A landscape with many valleys, sampled at points; each row gives a point and its height.
A ball rolls from a point to the lowest of its 6 nearest points, and stops where none of them is lower. Distance is the straight distance between rows; heights are no part of it.
Zab (h 3.45): [ 22  -6  10   1   1  -9  -3   6  16  11   3  -2  -3  -5  -7 -22 -15  -4
 -11   0  16  14 -11  -1   3  -6   7 -12  -9   9  18   0]
luzi (h 4.18): [-19  21  -9   8  29  -4  -9  10 -13  -3   8   5   3   5 -21  26  32  -1
  11  15 -16 -13  -4   9 -20  -7  15 -14  -6  -9 -16 -10]
kono (h 3.31): [ -7   2  -2  -7   0  -7  19  12  18  -5  11   0 -14   8 -10 -12  13 -10
   8  35   6  16   1  -4  -7  -7   4   8 -12   0 -13  -3]
Kuneb (h 5.99): [ 14  12 -18   8   1 -10  -9   9   8   7   5   1 -22  10 -10  11  -8  -2
   0 -12 -18   1 -11  19  -9 -26  16 -13 -11  -3  -6   8]
rigig (h 3.19): [-20 -20   0 -25 -30   8  22 -15   2  -7 -20 -10 -10   3   4 -25   7  -8
 -10  24  23  15   8 -26   8  21 -11  30  16  -7 -11   0]
rif (h 4.68): [  8   4  -4  -3  -6   9 -12 -17 -17 -13 -17  13   7  -7  16  28  -1  15
  10 -11 -20 -12  10   5  14  -1  -1  12  -1  -2   4   1]
zuto (h 3.40): [  0   3  -5   4  14  -2  10   3  10   4   7  -2 -12 -10 -12  -7  23  -5
   1  15   1   9  11  10 -12  -9   5  -4  -5  19  -3  -1]
Punu (h 4.15): [ 18 -22  18 -21 -17  -4  -7  -2  11   2  -1 -13   8   5  11 -22 -33   1
 -14  -9  10  15  -2 -11  21   4 -14   6  -2  15  13  -4]
voviv (h 4.98): [ -7  -8  -2   5  -2  15 -18 -15 -32   7 -24  12  27 -14  10   5  -1   7
  -9 -30   2 -16  -1   4  15  17 -21   3  19   6  12   8]
gatu (h 6.20): [ -2  29 -13  11  11   0 -15  10  -5   7   3   1 -15  16  -8  22   7   4
  -1   2 -25 -20  -2  14 -22 -16  23 -12 -10  -6 -17  -2]
zemuf (h 3.27): [  1   3  -6   9  14 -13  10  13  13   2  22  -4 -16  14 -22  -5  11 -10
   1  25   3   7  -2   9 -14 -12  16  -4  -1   3 -16  -4]
befo (h 4.66): [ 13  -6   6  -8  -9   3  -3 -11  -7  -9   6  13   0   4  14  19  -5  19
   8  -1 -14  -5  21  -3  16   8  -1   3  -6  -6   0  -1]
vudo (h 1.30): [-17 -13  -4  -5  -3   6  12  -7 -15 -25  -9   0  12 -17   6   4  24  -2
   4  13   7  -5  14 -16   4   8 -14  21   6  13  -3  -5]
kabis (h 3.34): [-19 -25   4  -6  -2  11   7   0  -4  14  -9 -20   9 -15  -2 -25   1 -11
  -3   3  28   6  -7 -11   5  21 -16   7  21   1   9   5]
lodiv (h 2.96): [ -5 -11  14 -17  -8  -2  20  12   7   3  -6  -6   4  12   5 -15 -12  -7
  -1  25  19  11   5 -11   1  16   5   4   5 -11   4 -11]
Bodir (h 3.99): [  6   8 -11  10  12  -5   5   7  10   1  19  -5 -17  -2 -29  -5  12 -12
  -1  13   2   6 -15  14 -10 -20   4  -1 -14  16  -6  18]
bafa (h 4.14): [-12  -5  12   0   2 -10  25  17  15  -4  11  -1   5   9  -5  -9   6  -8
   5  30   9   9  -1  -2 -19  10   3 -10   4 -21   2 -12]
nol (h 7.57): [ 20  14  -4   1  -6  -2 -24  -6 -11  27 -11   6  -6   1  -4  -1 -13   3
  -4 -25 -15   4 -17  12   1 -17  17 -19  -1   7  11  11]
vame (h 3.18): [ -6   4   3  13  19   1  -4  11   2   6   1  -1   5   0   0   0  -3  -3
   5  -2   5  -3   1   3 -13   8   2 -11   7  -5   3 -10]
bul (h 5.86): [ -1  12   4   3  -2   4 -14 -10 -14  -7 -10  12   8 -13   8  16   5   5
   6 -12 -15 -23   5   5   2  -2   6   4   1   2   1   4]
redi (h 3.42): [  4   4   7  10  15 -11  10  20  10  17   6  -3   8   3 -10 -17   0  -7
  -8   7  15   6  -9   1  -4  -3   3 -12  -4  -2   1  -9]
kebe (h 4.57): [  9   1  -7   0 -11   3 -22 -25 -24   0 -16   1   7 -12  13   9 -11  18
 -18 -24  -5  -8   6   2  18  -1 -12  17   4  22   8   8]
Bizi (h 5.65): [  2   5 -13  24  36  -9   1  16   2  18  20 -14  -5  11 -32 -10  11 -15
  -8   2  13   2 -19  14 -12 -16   7 -20  -6  15  -7  17]
Raf (h 5.50): [ 14   4   4  -2   2   5 -11  -2   1  10  -2  -4   4  -6  11  -1 -17   5
  -3 -15  -2   0   1   4   0  -4  -1  -6  -1   3  16   4]
parit (h 5.78): [ 10   6  -1  10   3 -18   3  25  26   8  37   4 -22   9  -1   7 -14   1
   0  -5 -10   6   0   7  -9 -15  11 -16 -10 -16 -10   4]
tezok (h 6.30): [ 13  17  -6   3  -1   3 -20  -9 -11  15 -14  17  -3   4  11  18 -13   8
   0 -23 -17 -12  -7   3   0 -12  13  -3  -2 -11  12   4]
vul (h 5.21): [ 24  16  -8   8  13 -14   3  22  13   7  24  -4 -21  10 -16 -12   0 -12
   1  -1  -3   7  -3  19  -5 -28  20  -9 -11   7 -10  17]
Nilom (h 3.70): [ -7 -27   8 -20 -32   3   9  -9   7 -24  -7  -7   9  12  18   1 -14  -5
  -1  -4  12   0   3 -14  23  27 -15  18   1 -14  -1  -3]
zos (h 4.38): [ 19   2  -1   8  -7  -8   3  16  15  -2  27  -1 -22   2  -6  -7   0   5
   1  -1   5  16   2   9  -2 -24  11   2 -23  11  -7   0]
befa (h 2.92): [ -9 -21   0 -21 -15  15  15  -2  -7  -6 -17 -13   6  -9  -3 -21   3   1
  -8  14  13  14   0 -24   5   7 -14  25  13  21   6  -3]
zup (h 3.30): [-11  -9   3 -11  -7   0  28  13   4 -18  -7  -1  -2  -4  -3  -4  12   1
  13  32   6   6   8 -10   1  19  -9  11   6 -15  -9  -7]
tasob (h 6.37): [ -3  12  -2   5   8   0 -11 -10  -7  11 -10   8  -2   0   5  20   6   0
   0 -11 -18  -7  -1   5  -5 -12   4 -11  -7  -5   7   0]
gadu (h 2.12): [  3   0  -5   2   7  -7  15  18   8   7  -4  -9   0  -5 -20 -25   6  -9
 -15  28  24  14   0  -6  -9  -4   3   4   0  22   2  -3]
Farev (h 2.53): [ -1   7  -4   0  18 -10   7   0   8  -4   7  -6 -12  -9 -25 -29  20 -11
  -4  23  14  18  -1   4  -4  -4   1   5   1  27   3   9]
vasik (h 3.92): [ 14 -12   3  -8 -17  -3   8   0   4 -11   3  -3  -2   7  23  17 -20  14
   6   0  -7   4  16 -11   9   7 -11   4  -2 -17   0   3]
fana (h 2.81): [-14   3  -6   0  16   1   6  -4   0  -4   0   1  10  -9  -5   3  25   2
  15  11  -2  -6   7  -3 -14   2   4  -2   4  -6  -3  -8]
sebo (h 3.73): [  9  -1  -5   1  -5 -19  17  16  19  -5  34   0 -21  18 -13  -2   4 -10
  -1  19   0  20   3  13  -9 -23  17  -5 -17  -1 -15  -6]
tovud (h 4.47): [ 10   3 -11  -2  -4   4 -19 -18  -6  -3 -10  -1   2 -21  -6   4   8   8
  -4  -8 -12   3   1  11   8 -13  -9   8  -5  21  14   7]
gusaf (h 3.20): [-32 -21   6  -8 -17  12  22 -17  -7 -13  -9   2  16   0  -2   0   0 -14
  -1   1   5 -12  -1 -21  17  34 -17  13  15  -6  -7   4]
falog (h 2.65): [-14  -4  -2   1 -10   6  -4 -15 -17 -17   0   6  18  -2   5  21   1   9
   4 -10  -4 -11   8   1  11  20  -5  12   8  -7   1  -4]
bev (h 3.74): [-13 -25  21 -13 -19   1  20  -3   7 -10   2   0  11  12  16 -20 -23 -12
 -12 -16  13  -3   1 -13  21  37 -12   4   8 -21  -4   1]
Kopes (h 3.58): [  4 -10   0  -1 -14   1 -11 -20 -16 -13 -10  12   7   7  21  24 -14  13
   3 -25 -25  -9  10  -1  31  22  -6  18   0  -3  -5  10]
mar (h 5.94): [ 12  15  -3  17  13  -4  -3  21  12  17  16  -8 -23  23 -10  -9 -14  -5
  -5  -8 -12   1 -12  22  -5 -11  15 -13 -11  -9  -6   2]
Sakul (h 3.38): [ -6  -7  21  -8  -7   7  -7 -10  -8  -6 -10   3  16  -4   7  -7 -11   4
  -4 -15   5  -3   2 -12  17   7 -21   1   8  10   8   2]
tuv (h 0.51): [-21   9  -1   9  28  -4  -2  10  -4   5   2   2  13   4   2  11  11   2
  11   4   2 -11   1  -1 -18   5   5 -13   8 -12  -6 -10]
Dupeg (h 4.06): [ -8   5  -1   3  19  -3  -8   2   0  13  -3  -7  18 -21  -5   2  11  -8
  -1  -2   8  -6 -13   7  -8   0  -8  -5   9  11   1   5]
mas (h 6.26): [-12  25 -15  18  32   9 -20   0 -13  16   4 -10   4   0 -32  10  16  -7
  -9   0  -7  -6 -18  29 -24 -12   9 -15  -4   8 -10  14]
feku (h 0.31): [-18  -8  -3  -5  -1  14  13  -7 -11 -23  -1   1  14  -2   0  14  21  10
   9  10  -1  -9   7 -14  -4  16  -3  17   6  -6  -8 -10]
sepuv (h 3.62): [  9   6 -10  10   7 -13  15  14  21   7  12  -3 -12   9 -27 -19   5 -16
  -8  19  10  15  -7  14 -11  -7  18 -11  -3  19 -10   3]
Dazuk (h 4.39): [ 12  14  -9   4   8  -9   1   2  10   1  13   3 -20   8  -1   6   4   0
   7   4 -12   1   4   7  -8 -21  14  -5  -6 -10  -4   6]
latip (h 4.42): [ -4   2   3  -2  13   0  -7  -4   3  14  -3  -2   4 -10   0  -2  -2   3
  -5  -6   9  -7  -2   3  -9  -1  -3  -6   7   3   9  -1]
zaf (h 4.65): [  8   5   9   3  -5   7  -9  -6 -10  -3  -8  12   8  12  21  20  -7  11
   8 -13 -25 -15   9   1   7  -3   3  -4   1 -25   3  -8]
sez (h 3.68): [  3  -9   0   0  -9   9  -5 -16 -10  -8 -16   8  18   4  27   8 -21   4
  -5 -18  -2  -9   4  -1  19  19 -13   1   8 -17   2  -4]
tikos (h 6.23): [ 11  16 -11   6   8  -7 -10   7   3  21   2   8 -19  11   1   6 -15  -1
  -3 -16 -13   2  -8  11  -9 -29  14 -15 -13  -9  -7   5]
Romen (h 2.27): [ -6 -10   8 -10  -3   4  13   1   3 -14  -6  -3   5 -11   5  -7   8  -1
   1  10  13  -3   4 -14  -3   9  -6  15   4  12  -1  -3]
Gutuk (h 6.46): [ 16  13  -5  -2  -9   3 -19  -7 -15   2 -19  20  -8  -7  -1  18   4   4
  -1 -12 -24   6  -3  13   3 -16   0   2  -8  13  -1   3]
Visom (h 5.97): [ 14   4  -1   2  -8   3  -6   2   5  19   1   7 -13   1  12   7 -19   8
  -5 -16 -10   3  -3   1   1 -16   4  -8  -8 -10  12   5]
Lezis (h 3.37): [-17 -12   7   0 -22   5   4 -21 -14 -16 -13   7  16   8   9  11  -9   1
  -6 -21  -9 -20  10  -3  34  28 -15  14  14  -8  -2   4]
vad (h 4.05): [  7 -11   6  -6 -12   3 -15 -19 -10   8 -17  -3  11 -19   4  -2 -15   4
 -16 -13   6   1  -2  -1  19   4 -14   7   4  23  23  -2]
Parab (h 7.10): [  1  12 -11   9   7   6 -26 -12 -16  19 -17   8   0 -12  -6  17   5  -1
  -2 -12 -10  -9 -16   3  -6  -3  -8  -8   6  16  13  10]
sude (h 7.07): [  7  12 -17   4  11  -4 -12  -8  -7   6 -11  12  -3 -14  -4  13   9  -3
   5  -5 -15  -4  -7   7 -11 -19  10  -9 -13  20   5   9]
kamo (h 2.46): [ -3  -9  14   4  14  -1   8  14  11   9   3  -2   3  -5  -9 -21  -6   1
  -6   6  24  10   2  -8  -9  11  -6  -5  -3   2  12  -5]
gazo (h 3.63): [-18 -20   5 -15 -13  13  14   5   0   6  -8  -9   8  -4  -7 -20  -5  -8
  -5   7  26  -1  -4 -18   2  28 -15   1  14  -7  -1  -5]
rudob (h 5.77): [ -4  18 -19  11  13  -8   2   0  -8  -5  13   8 -21   8 -17  20  21  -1
   8   3 -19 -10   1  14  -4 -21  14  -5  -8   8 -19   3]
Mub (h 6.39): [ -2  17 -18  10   8   8 -15 -13 -10  -2  -4   5   2 -14 -16  13  26   3
   6  -1  -2 -11  -4  11  -7 -12   0  -2  -6  20   2   3]
neb (h 3.90): [ -1 -17  16 -13 -35   0  19   3  11 -13  -9  -8   0  13  18 -14  -7  -5
   4  12  15  16   0 -24  13  21  -7  17  -1 -20   0   0]
dopo (h 3.72): [ -2   9   0  -1  11  -2  11   8   6 -14  13  12  -8   2  -9  14  12  -2
  18  17   0   0  14  -6  -4  -1   5  10  -2  -9 -12 -14]
Kek (h 4.03): [  0 -22  16 -16 -12  -5   0  -4  -6   2  -5  -7  12  -4  16 -26 -21  -3
 -19 -16  17   1   5  -5  18  21 -18   2  13  13  20   3]
fati (h 4.02): [-3  4  0  5  2 -3  9  1  4 -1  6  0  0  1  2  7 10 -4 10  7  1 -5  8 -6
 -9  1 -1  3 -2 -1 -2 -3]
Nos (h 3.86): [ 14 -11  16  -5 -32  -9  11  11  15 -13  15   3 -13  12  19   0 -14   8
   9  11   3  13  18  -1   9  -4   4   0 -14 -15   6  -9]
toroz (h 3.46): [-22  -8   5  -5   5   2  11   8   8  -5  -3   0   8  -6   7  -1   0  -4
  -2  12  15 -13   0  -9 -14  12  -6 -12  13  -5  -6 -12]
laf (h 3.79): [ 15  -2   7  -6 -19  -9  11   9  23  -5  18   0 -12   4   7  -8  -6   9
   3  17  10  17   8 -10   1  -6   0   8  -6   0  -4  -4]
Suko (h 4.36): [ 17   2   9   0   2  -9   2  11  13  16   1  -3   0   7   7 -13 -17  -2
  -7  -5  15   7  -6  -4   3  -1  -3 -12  -7  -6  17  -3]
tavo (h 3.89): [-16 -14  10  -9  -6   6  16   8   4 -10   2   0  11   6   4  -7  -6 -15
  -1   5   6  -3   3 -11  -2  28 -10  -6  11 -27   4 -14]
fiser (h 5.88): [ 13  16 -22  14  12   3  -7   6  -2  10   7   0 -18   7 -30   1  10 -11
  -7  -1 -15  -5 -16  23 -13 -28  17 -10  -7  15 -12  16]
Petan (h 2.73): [-10 -13   3  -2  -5   9   5 -15 -10  -7 -11  -5  18  -9   2  -7   3  -6
  -1   0   8   2  -3  -9   8  17 -19  13  18  15   7  -3]
Mup (h 3.64): [-34  -6   4   2   2  18  -5 -16 -18  -3 -10   6  22  -7   6  12  11   4
   6 -13  -1 -24   3  -3   7  22 -15   3  26 -10  -8  -7]
fot (h 4.82): [  2  19 -13  17  21  -1  -6   7  -4   7  12  -8  -9  -5 -34  -4  20 -13
  -7   7  -3   1  -9  18 -11 -17   6  -4  -8  15  -9  15]
dorel (h 3.12): [ -5  -1   3   7   7   5  -9  -4  -4   8 -10  -9  16 -15  -1 -12   9  -1
 -14  -7   8  -1  -7  -5  -1   3  -9   2   7  11  16   2]
zipev (h 3.55): [ -1   4   1  15  11  -5  20  19  18   2  17  -5  -9  21  -9 -12   5 -19
   2  22  11   9   6   4  -9  -2  18  -8  -5  -9  -4 -10]
Lotiv (h 3.71): [ 11  -8   4 -16 -18   0  -5 -11   8 -13  -1 -11   2  -6   4 -17  -5   6
   0  -2   4  12   0  -4  14   2 -16  13  -3  17  16   0]
regog (h 3.56): [ -1   6  -3  -1   6   4   1 -11 -15 -20  -3  11   9  -3  10  19  15  11
  15  -2 -19 -17  19   2  -1   5  -5   9  -5 -14  -6  -3]
tuki (h 4.16): [-28 -10   8  -1   2  11  14   0  -4  -2  -9  -1  17  -4   4   3   7  -6
   0  10  14 -17  -2 -11  -6  19 -16  -8  11 -22  -9 -16]
bibo (h 4.17): [  9 -13  18  -7  -8   9  -9 -13   1   9 -13  -4  11   3  16 -13 -26   7
 -12 -29   4  -1  -6  -6   8   3 -16  -1  -1   5  11   3]
fid (h 3.85): [ -6  13   2  14  27  -4   3   8   6   4  17  -6  -3   9 -20   6  20   0
  -6  10  -2  -8   1  10 -19  -7   9 -21  -6  -7 -10  -4]
Sav (h 3.01): [-17 -12   7   2   2   9  -3  -7  -9   0 -16  -9  31 -17  -3 -12   4  -7
  -3  -5  17 -12  -7 -10   0  16 -20   6  18  11  11   3]
nep (h 7.37): [ 14  17 -26   2   2   0 -15  -6  -8  18  -7   6 -21   3 -18  10   1  -9
   2 -11 -23   5 -13  17 -14 -29  18  -9  -2  11 -16  18]
Lofe (h 5.34): [ -6  16  -4   5  20  -5 -18   2 -11  12 -13   6   3  -2   5   9   0  -4
   3 -12  -4  -8  -4  10  -2  -2   4 -11   0  -7   8   2]
kudeg (h 3.60): [ -4 -16  18 -13 -22  -8  10  -2  10  -8  -7  -9  -4   7   6  -7 -10 -10
   2   4  10   9   7 -18  14  16 -10   7   5  -3   4  -5]
Zel (h 4.09): [-18   8   2   3   4   3 -11  -6 -19   7 -11  10  24   4  10  12  -4   0
   2 -15  -2 -26  -6   2   1  21  -3  -3  14 -20   0  -8]
varen (h 4.19): [-14   9 -12   0  13  -1   3  -3  -8  -9   3   3   5  -3   0  20  32   7
  14  13  -4 -11   7   5 -16  -3   6   9   0  -2  -8 -10]
Mupi (h 4.20): [  3  -2   0   4   2   6 -14 -12 -10   2 -12  -8   7 -18   6   7 -11   6
   3 -10   1  -3  -3   4   5  -1  -7   1   5   7  20  10]
Nege (h 5.17): [-18  16 -13  15  23   6 -11  -3  -4  13   2  -4   8 -20 -23  11  25 -11
   3  -5  -2  -7 -16  14 -14  -4   1  -8   1  20  -2  14]
Loguf (h 3.61): [-11 -12   1 -18 -15   6   5 -17   3 -20  -7   2  12  -6  11   3   1   9
  -2  -7   0  -7  17  -7  20  21 -11  21   4   8   2   5]
Kidor (h 4.41): [ 24   3   6   4 -20  -8   8  16  14  -8  22   7 -28   3  10   6 -12  15
   6  -1  -8  16   8  -2   2 -32  12  -2 -20 -17  -6  -9]
gem (h 5.95): [ 23   6  -6  11  -2  -2  -8   2   6  10   3   2 -23  -1  -5 -11 -16   2
 -12   0 -10  15  -7   5   0 -23   1  -9 -14   4  -4   2]
vef (h 6.53): [  5  25 -14   4  -4  -1 -29  -1  -5  17  -1   6  -8  16   4  20  -7   1
   6 -13 -26   1 -14   6 -12 -14  13 -12  -5   1  -8   1]
buzes (h 0.50): [-15  15   3   5  17   0 -11   1  -9   4   2   8   0 -15  -7   7  21  -2
  11   3  -7  -9  -2   9 -15   0   5  -5   2  -1  -1   2]
fodi (h 3.66): [ 16   4  -2   7  14  -3   1  16  21  17  18  -3 -10   5  -1 -26 -13  -6
   0   6   8   5   1  -1  -4  -3  14 -18  -6  -5  -1  -7]
zade (h 2.66): [-17  13  -4  18  26  -3  -4  11   0   5   9   2  -2  10  -8  11  22  -1
   2  10  -8  -9  -6  10 -19  -1   4 -15   0 -22  -6 -17]
loten (h 5.82): [ 14  23 -13   8 -12  -3 -19 -14 -15   9 -12  22 -15   0   2  29   2  13
   7 -12 -32  -1  -8  18  -8 -21  26   3  -8  -3  -9   8]
vif (h 3.83): [ -1 -20  17  -1   2   6 -10  -7  -7   7 -11 -13  17 -15   2 -19 -10   3
 -13 -14  10   4  -1  -7   6   1 -15   1  11  16  15   6]
bilad (h 5.13): [ 28  12 -12  12  -5  -9   2  18  23  14  19   0 -16  13  -7 -14 -22  -6
  -6  -4  -3  13  -8  14  -4 -28  19 -12 -14   2  -2   8]
metog (h 3.51): [  0 -18  11  -9 -32  -2   6 -10  -3 -11   2   5  10  12  23   3 -24   8
 -10 -24   0  -9   6 -10  33  33 -22   0   0 -15   3   9]
balo (h 2.88): [ -4  -4   2  -7  -5   3  24  10   6  -9  -1  -3 -12   6  -4 -11  12  -2
   4  32  16  21   8 -13  -9  -5  11  20   5   6   1  -9]
togu (h 3.87): [-23   7   0   0  21  13 -10  -8 -13   6  -3   1  17 -17  -9  17  17   1
   9   3  -1  -9  -5  -3 -11  12 -10   4  12  12   4   0]
tazof (h 4.12): [-11  19 -14  17  31  -3  -5   8  -1   1  16  -7  -5   8 -25   5  23   2
   4   6  -5 -11 -10  12 -24 -11   9 -14  -3   0 -17   0]
Manat (h 4.30): [ 23 -12   1 -11 -23 -11 -18  -9   1 -11  -9  -2  -4  -4  19  -8 -17  14
  -3  -6  -9   9   2  -5  21  -2  -8  18  -6  12  11  11]
nit (h 3.69): [  3 -28  15  -9 -23   2  -5 -11   6  -4  -2  -7  11   9  19 -22 -22   5
 -18 -25  10  -1   1  -9  22  17 -17   3   2 -12   6   5]
fum (h 1.66): [ -6   7   6   4  -3  -7  -1   8   6  -9   9  12  -5   8  13  17   0   5
  16   5 -13  -4  14   7   0 -14   7  -7  -4 -16  -8  -6]
nefom (h 2.95): [-20  10   8   9  19  13   0  -2 -13  -4  -1   7  18   0   5  18  13   9
   5 -10  -7 -14  -5   3 -10  19  -1  -3  10 -16 -18  -6]
Varun (h 4.37): [  6  -5  13  -1  -5   0   1   0   5  -8   1   0   7  -4  11   0 -10   0
   2   0  -3  -6  -4  -6   3   6  -5   9   9  -9  12  -3]
fomi (h 3.88): [ -1   4   6   2  -4  -9  20  17  15  -5  19   1 -19  17 -11   1   8   1
  13  23   3   9   5  -1  -4  -7  13   7 -14 -20 -11 -16]
bimu (h 7.21): [ 16   9 -12   5   8  -7  -5  11   8  21  -1   4 -11   3  -5   1 -13 -10
  -7 -13  -9   3 -13  13 -18 -22  10 -20  -8   1  -1  10]
nofer (h 2.15): [ -7 -10  -5  -7  -5   5   1 -10  -2 -11 -13  -6  18 -21  -2   3  17   3
   4   5   1   3   1  -5   3   7 -10  17   7  18   4  -3]
tos (h 5.42): [ -2  16 -10  17  29   8  -5   6  -2  16  10   0  -2  -1 -11   6  15  -6
  -7  -3 -11 -12  -3  13 -10 -12   2 -12   3  -1  -7   4]
rof (h 4.04): [ 18 -20  10 -20 -26   0  -1  -8   8 -12   2  -9   3   8  21 -18 -18  -1
  -3  -7  17   4   4 -13  14   8  -3   6  -5   5   7   0]
zin (h 4.77): [ -7  18  -9  12  18  -3   8  12  -3  -1  11  -1  -9   5 -32   5  28  -6
   3  10  -8   5  -3  23 -14 -16  14  -7  -7   9 -16   6]
fik (h 7.66): [ 13  30 -23   9   8  -4 -17   9  -1  13 -10   6 -11  12 -16  20   0  -4
  -3 -14 -21   4 -20  17 -17 -24  15 -19 -14   5 -12   9]
Lol (h 4.11): [  7  -2 -10  -4  -7  15 -15 -23 -20   3 -15   9   4  -1  21  16 -17  12
   1 -23 -13 -12   6  -2  18  12  -2   0   6   0   2   9]
zam (h 3.67): [-11 -26  10 -16 -16   7  15  -8   5   1  -2 -14   6   2   7 -26 -13 -15
 -11   1  24   8  -3 -13  15  18 -13   7  10   7   0   6]
tase (h 5.01): [ 26  -1  -1  -7  -6  -6 -10 -13  -3 -10   3   6  -8   0  16   2 -17  19
  -2 -13 -11   1   3   3  14 -15   0  10  -5  -4  -1   7]
gizok (h 4.31): [ 16  -6   5   0 -15  -2   9   4   6  -3   5  -2  -4  10  14 -12 -20   0
  -1   2  10  10  15 -10   7   2   0   3  -2  -7   8  -1]
kub (h 3.52): [ -9 -21  15 -19 -16   9  25  -1   3  -6  -7 -16  -1   5  -1 -26  -6  -7
   3  20  27  10  -2 -25   4  27 -10  16  12 -12  -2  -9]
Lituf (h 3.93): [ -6  -6   2   2   3   6  -1  -6  -3   0  -2  -3  10  -1  10   4  -7   1
   3 -13   2 -14   2   0   6  21 -15  -6  22 -12   4  -1]
div (h 4.13): [  0 -23   6 -15 -25   8 -14 -12   1 -20 -10  -4   6  -8   7 -11  -7  10
  -4 -11   5   7   8  -7  26  15 -12  23   9  13   3  15]
lov (h 4.71): [-12  16  -5   7  12   2  -9  -6  -7   1  -5   5   7   7  11  23  14  -5
   2  -7 -16 -13  -2   2  -8  -2   2 -10   8 -12  -5  -3]
Gaz (h 2.77): [-16 -19   5  -2  -7   9  -3 -18 -18  -5 -13 -15  25 -26  -3  -2  11  -2
  -2 -10   8  -6  -7 -17  15  19 -24  12  15  17   2  10]
Tuto (h 5.05): [  0  18  -9   7   0   0 -23   2  -9  12  -1  11 -10  19  11  33  -2  12
  -1 -12 -23  -7  -6   5  -8 -17  18 -16  -6 -22  -7  -6]
fonez (h 2.31): [ -6 -13   6  -8   8   9   1   1  -4  -1 -12 -10  11 -20  -3  -7   3  -4
  -1   4  14   0   3 -10  -1   7  -5  12   9  10   9  -3]
dalur (h 4.32): [-11   5  -6   1  11  -3  17  14   8  -5  12  -3  -9  11  -6  -7  11   0
   4  27   9   9   9 -12 -12  14   7  -9  -1 -19  -9 -19]
tugil (h 2.70): [ -5   6  -4   5  15 -12  14  13   4   0  13  -3  -8   0 -22 -15  23  -5
  10  23  17  14   3   6 -15   2  11  -1  -1  10   0 -10]
lalud (h 4.84): [  8  -4  14  -8 -10  -4   6  10   7   3   5  -1  -1  10  15  -7 -27  -3
   1   6   6  -7   4  -6   5   6  11 -14  -2 -19   3 -10]
mit (h 5.49): [ 21   7 -10   9 -11  -2  -1   0  12  -3   6   3 -17   4  10  -7  -8  11
   2   1  -8  17   3  -1   3 -19   9   2 -12   7   3   6]
meb (h 3.91): [ 16  14  -7  -2 -12  -2 -14  -5   1   1   4  18 -17  13  17  29  -1  14
  12  -2 -28  -7   2   6  -6 -22  15   2  -7 -13 -11   2]
zan (h 2.93): [  6  -6   8  -8  -6   5  -2 -15  -3  -6 -10  -3   5 -28  -3  -1   7   5
  -2   5   8   3   2  -3   7   1  -9   9   0  19  14   3]
difum (h 2.54): [  8  -6   3   5  12   1   3  18   5  13   4 -12  -5  -8 -12 -31  -3  -8
  -7   8  19  19  -7   0 -11  -3   9 -13  -3  14  18   6]
zez (h 3.04): [  9 -17  12 -16 -13   2  19   0  14 -15   5  -2  -6  -7  10 -15  -7  -8
   9  15  10   8  13 -14   4  10  -3  19  -3  -2   7  -9]
veb (h 4.51): [ 12   1   6  -2   0  -7  12  19  17  -6  15   4 -12  15   9  -3 -11  -4
   2   9   3   5   2  -3   3   0  11  -3  -5 -30  -1 -15]
tomom (h 4.10): [  3   0   7  -4  -7  -4  -2  -8  -5  -8   1   5   9   5  22  14 -19   8
  -3 -13  -8  -4   7  -1  17   3  -6   3   2  -8   7   1]
vinas (h 6.24): [ 16  11  -7   6 -11 -14 -15  -5   1   5   3  12 -10   4  -1   9  -9  14
   2 -14 -17   5 -12   8   1 -22  13  -3 -17   3   3   1]
ful (h 5.00): [ 19  13  -6   7  -8  -6 -10   8  11  10   2  10  -8   9  13  15 -13  13
   3  -8 -19   3  -1   9  -4 -20  17  -6  -6 -15  -5   0]
Zer (h 3.57): [  5 -21  12 -15 -29  -8  16  -3  13 -18   7   3  -4  11  17   2 -12   9
  10   8  -2   5   9  -9  22  10  -4  11  -6 -13   1  -4]
vafu (h 1.65): [ -6 -19   3  -5   8  -4   9   0  -2   5  -7 -13   7  -9  -6 -23  -4  -7
  -7  16  21  11   3  -4 -10   2 -12  -1   3  14   6   1]
kal (h 5.03): [ 11  14   0   2   7  -8  -1   8   5   8  -2  -4 -15  -3 -12  -7  -3   1
  -1  -4   3   4  -3   0  -1  -5   8 -13  -6   5   3  -1]
rati (h 3.39): [-11  -6   7  -6   1  10   3  -8  -4  -7 -12   1   8  -3  10  -5  -7  -4
   6 -11   9  -6  -2 -11  10  16 -14   3  -2  -6   9  -8]
fet (h 5.45): [ -2  18 -20  11  11   3  -4   4  -7  -2   7  -5 -15  -1 -29   1  23  -5
  -2   3  -8   1  -4  17 -14 -30  16  -7  -7  22 -16  17]
Vab (h 2.33): [ -1 -13   9 -11   1   2  17  15   8   1  -2  -5  -2   0  -2 -19   1  -4
   2  18  16  21   8 -11  -6   3   7   7  -3   1  -1 -11]
Dati (h 2.43): [ 11  -6  -1 -13   1  -8  11   1   8  -4   8  -5  -3 -14  -2 -14   6  -2
   2  22  10  12   2  -4  -4 -10  -1  11  -5  25   3  -1]
sab (h 3.21): [-26   5   2   6  10  -3  -4   0 -20 -11   3   7  16 -10  -1  16  22   7
   7   7   1 -18   5   0 -10   4  -1  -4   6  -4  -6  -7]
Mik (h 3.08): [-25 -23   4  -7   0  12   1 -21 -16 -13 -15  -2  24  -9   6   8  11   6
  -2  -9   1  -9  12  -5  27  23 -23  22  11  13  -3   4]

Where does a ball stop that starts at each point below?
nep => vafu
nol => fum
gusaf => feku
vasik => feku
mit => vafu
mar => vafu
kebe => feku
fik => vafu
bibo => feku
